Each row is a point on a tangle of strands that fork, close into loops and nearly touch. The rows are in no order.
In the rows, 100 means zero.
Points whose rows are less than 66.1 apart are linked; no others are. Some points are linked to none.
Q_501: [50, 82, 85, 95, 107, 105, 92, 102, 70, 97, 113, 109, 113, 132, 100, 91, 100, 103, 73, 96, 87, 114]
Q_502: [102, 111, 107, 99, 107, 97, 125, 66, 89, 96, 91, 62, 113, 86, 100, 83, 79, 109, 69, 89, 115, 129]
Q_937: [100, 90, 54, 112, 99, 81, 60, 146, 95, 118, 134, 127, 103, 128, 99, 103, 125, 69, 112, 98, 68, 65]
Q_779: [135, 122, 94, 109, 95, 91, 90, 108, 126, 120, 85, 99, 119, 66, 103, 96, 109, 96, 133, 93, 113, 74]
Q_970: [73, 89, 87, 115, 115, 90, 75, 127, 98, 100, 123, 120, 119, 148, 81, 92, 114, 88, 122, 112, 67, 87]
Q_961: [84, 72, 101, 89, 132, 138, 71, 99, 112, 118, 91, 77, 82, 61, 134, 97, 75, 67, 50, 114, 92, 96]
Q_832: [58, 85, 96, 93, 91, 98, 108, 83, 70, 90, 103, 96, 89, 113, 100, 88, 89, 104, 54, 93, 95, 121]
Q_492: [66, 72, 119, 86, 122, 138, 69, 104, 103, 96, 105, 82, 57, 81, 141, 76, 77, 64, 59, 115, 92, 102]
Q_23: [126, 115, 77, 121, 83, 72, 111, 110, 71, 82, 98, 110, 104, 119, 93, 110, 110, 96, 119, 83, 96, 103]
Q_219: [82, 110, 104, 96, 100, 90, 106, 117, 101, 91, 100, 108, 110, 122, 68, 99, 113, 123, 133, 113, 102, 94]
Q_567: [108, 93, 68, 113, 95, 85, 69, 134, 123, 120, 107, 119, 108, 105, 104, 101, 132, 59, 111, 109, 92, 64]
Q_387: [94, 91, 116, 96, 111, 117, 98, 87, 115, 118, 79, 82, 113, 77, 121, 96, 115, 77, 74, 107, 102, 108]
Q_15: [91, 119, 127, 95, 83, 104, 104, 84, 106, 76, 104, 96, 101, 97, 104, 99, 95, 130, 93, 83, 128, 117]
Q_150: [116, 108, 104, 91, 106, 131, 118, 99, 117, 108, 90, 105, 113, 99, 91, 99, 85, 104, 104, 93, 101, 108]
Q_415: [76, 91, 93, 116, 104, 108, 82, 116, 109, 106, 111, 124, 92, 106, 103, 88, 111, 101, 97, 88, 89, 89]
Q_816: [115, 141, 114, 105, 83, 74, 146, 83, 94, 96, 107, 101, 116, 136, 67, 104, 103, 127, 127, 71, 138, 122]
Q_639: [97, 93, 80, 115, 90, 87, 72, 135, 103, 90, 134, 135, 97, 139, 94, 103, 117, 87, 123, 94, 73, 81]
Q_538: [74, 103, 97, 97, 81, 89, 128, 75, 63, 86, 103, 86, 98, 128, 92, 92, 103, 105, 83, 99, 96, 119]
Q_118: [136, 101, 78, 107, 104, 93, 81, 112, 126, 115, 98, 108, 128, 68, 111, 124, 117, 69, 137, 103, 99, 68]
Q_409: [129, 86, 77, 109, 100, 88, 81, 132, 138, 139, 118, 116, 110, 80, 115, 112, 120, 46, 134, 122, 94, 52]
Q_981: [74, 87, 107, 90, 117, 117, 93, 90, 85, 101, 94, 106, 61, 86, 113, 99, 79, 100, 74, 111, 74, 90]
Q_808: [137, 102, 79, 131, 100, 61, 107, 129, 64, 102, 91, 99, 105, 130, 75, 115, 123, 103, 135, 96, 78, 107]
Q_180: [63, 66, 103, 93, 107, 130, 64, 127, 112, 127, 126, 121, 102, 80, 122, 107, 91, 58, 84, 116, 81, 76]
Q_748: [93, 112, 97, 107, 85, 56, 135, 97, 50, 84, 132, 105, 115, 159, 88, 116, 114, 125, 98, 76, 107, 131]
Q_775: [96, 92, 114, 110, 126, 116, 88, 83, 110, 107, 90, 74, 88, 57, 136, 93, 91, 85, 68, 110, 97, 103]
Q_698: [92, 121, 131, 85, 98, 104, 118, 51, 102, 85, 75, 82, 76, 83, 106, 120, 77, 111, 83, 103, 130, 131]
Q_613: [76, 97, 132, 79, 91, 111, 110, 97, 88, 95, 90, 95, 79, 83, 98, 97, 81, 110, 90, 112, 99, 99]
Q_64: [124, 137, 102, 107, 72, 73, 116, 81, 102, 87, 101, 92, 116, 116, 73, 87, 101, 128, 140, 87, 132, 101]
Q_442: [108, 105, 143, 78, 115, 115, 86, 88, 106, 113, 74, 55, 64, 61, 120, 77, 49, 98, 72, 93, 127, 124]
Q_837: [101, 119, 98, 102, 87, 77, 126, 91, 78, 89, 106, 95, 114, 143, 77, 114, 119, 114, 124, 80, 120, 132]
Q_901: [101, 71, 93, 116, 114, 106, 93, 96, 113, 120, 99, 102, 107, 80, 92, 99, 110, 74, 118, 134, 95, 83]
Q_421: [91, 108, 128, 94, 80, 103, 102, 99, 90, 81, 116, 115, 82, 102, 100, 82, 92, 114, 111, 98, 107, 102]
Q_293: [108, 92, 100, 103, 113, 130, 92, 129, 136, 125, 102, 117, 104, 82, 123, 108, 118, 76, 107, 106, 89, 78]
Q_525: [87, 75, 96, 99, 124, 141, 69, 129, 141, 124, 112, 120, 90, 79, 136, 105, 98, 62, 92, 110, 93, 85]
Q_741: [87, 100, 124, 79, 113, 123, 77, 75, 115, 101, 101, 78, 59, 84, 127, 74, 52, 96, 66, 100, 116, 130]
Q_344: [137, 121, 116, 98, 89, 99, 125, 104, 85, 86, 111, 100, 109, 98, 101, 110, 97, 127, 120, 96, 104, 96]
Q_218: [121, 101, 97, 120, 119, 107, 115, 89, 110, 102, 91, 110, 91, 74, 103, 104, 107, 125, 104, 115, 95, 84]
Q_542: [124, 126, 82, 98, 86, 94, 103, 127, 106, 101, 101, 95, 112, 70, 95, 96, 93, 100, 113, 98, 107, 75]
Q_438: [105, 104, 110, 117, 95, 92, 139, 94, 75, 92, 85, 114, 92, 100, 97, 103, 122, 114, 105, 71, 119, 122]
Q_472: [124, 98, 83, 114, 115, 79, 125, 92, 98, 97, 99, 95, 98, 97, 90, 116, 124, 141, 98, 105, 103, 103]
Q_468: [111, 109, 112, 90, 113, 119, 94, 111, 130, 110, 96, 112, 135, 96, 104, 108, 110, 87, 111, 111, 84, 93]
Q_25: [118, 121, 122, 72, 86, 89, 148, 68, 80, 86, 111, 83, 106, 103, 95, 108, 87, 133, 91, 103, 126, 114]
Q_478: [114, 114, 120, 78, 60, 65, 128, 72, 67, 76, 108, 85, 99, 120, 93, 104, 111, 120, 90, 93, 123, 106]
Q_138: [88, 109, 114, 92, 80, 58, 134, 81, 61, 81, 121, 92, 103, 147, 90, 98, 107, 126, 75, 86, 116, 116]
Q_325: [103, 103, 96, 121, 113, 93, 96, 124, 112, 103, 105, 129, 103, 126, 96, 102, 130, 120, 116, 76, 90, 94]
Q_890: [112, 107, 137, 67, 116, 139, 94, 88, 103, 111, 65, 72, 57, 64, 126, 93, 63, 105, 89, 114, 127, 107]
Q_133: [130, 84, 101, 112, 99, 113, 106, 84, 100, 116, 84, 92, 108, 71, 125, 81, 110, 66, 92, 102, 92, 90]
Q_963: [108, 102, 87, 111, 111, 103, 83, 94, 119, 102, 89, 80, 98, 48, 112, 106, 84, 77, 89, 121, 94, 96]
Q_599: [108, 125, 118, 77, 103, 114, 113, 66, 103, 88, 63, 68, 95, 74, 108, 127, 74, 114, 66, 102, 103, 118]
Q_494: [79, 99, 89, 104, 101, 101, 87, 93, 123, 108, 96, 111, 106, 109, 88, 85, 111, 117, 92, 89, 106, 116]
Q_261: [84, 119, 104, 112, 79, 83, 122, 102, 75, 91, 92, 113, 92, 131, 82, 95, 102, 110, 114, 63, 118, 123]
Q_923: [133, 88, 78, 116, 96, 89, 86, 127, 99, 101, 107, 112, 120, 100, 84, 121, 115, 106, 137, 100, 91, 91]
Q_911: [115, 96, 77, 104, 79, 94, 98, 100, 108, 86, 119, 111, 98, 140, 79, 103, 99, 120, 112, 95, 100, 118]
Q_892: [135, 109, 91, 128, 94, 64, 112, 84, 98, 100, 89, 99, 120, 114, 66, 96, 125, 120, 153, 92, 119, 93]
Q_12: [116, 107, 111, 111, 92, 89, 96, 89, 104, 102, 104, 87, 117, 101, 86, 77, 121, 97, 112, 104, 102, 95]
Q_142: [82, 86, 93, 77, 94, 122, 91, 130, 108, 111, 94, 95, 104, 74, 97, 103, 96, 87, 91, 101, 101, 101]
Q_188: [57, 69, 91, 73, 101, 134, 60, 118, 101, 112, 110, 118, 80, 83, 122, 100, 64, 64, 75, 112, 69, 77]
Q_358: [58, 80, 84, 85, 106, 107, 81, 103, 97, 108, 89, 119, 78, 95, 104, 100, 84, 80, 64, 111, 74, 79]
Q_312: [70, 91, 96, 105, 96, 96, 103, 115, 83, 96, 102, 121, 106, 145, 74, 93, 111, 104, 123, 102, 80, 87]
Q_633: [88, 89, 101, 94, 112, 116, 99, 103, 108, 96, 101, 96, 103, 91, 77, 103, 106, 100, 131, 130, 103, 93]
Q_396: [105, 86, 66, 106, 89, 96, 87, 95, 118, 81, 95, 97, 108, 102, 87, 105, 115, 115, 105, 102, 96, 111]
Q_257: [118, 116, 103, 87, 106, 103, 100, 83, 105, 81, 75, 82, 92, 62, 108, 122, 87, 96, 92, 105, 98, 104]
Q_744: [71, 79, 113, 70, 102, 139, 70, 92, 112, 94, 109, 79, 72, 100, 126, 82, 55, 75, 56, 106, 97, 121]
Q_886: [108, 118, 88, 99, 114, 100, 108, 92, 116, 90, 82, 100, 101, 72, 111, 115, 94, 125, 77, 109, 89, 93]
Q_675: [137, 90, 78, 133, 103, 75, 101, 101, 90, 111, 77, 114, 118, 142, 68, 100, 123, 112, 143, 87, 94, 98]
Q_908: [61, 75, 93, 97, 110, 111, 85, 109, 106, 105, 116, 117, 117, 122, 101, 77, 99, 102, 78, 100, 73, 89]
Q_812: [131, 122, 120, 97, 91, 79, 150, 88, 78, 74, 113, 80, 116, 111, 95, 127, 91, 141, 116, 93, 120, 111]

A fork is a point with three links, a tip a point with one. Leave the first point through the second and follow the links. Name the first fork or tip that comes.
Q_542, Q_779: Q_901
Q_15, Q_421: Q_150
Q_901, Q_633: Q_542
Q_468, Q_293: Q_15

A piece is two or more points that can be reached from each other along the links. Count, over all rows, the pieces, the separate loops (a circle has one, a figure eight two, a Y none), the forks (points with three links) and the tips (points with one).
pieces: 4
loops: 0
forks: 5
tips: 13
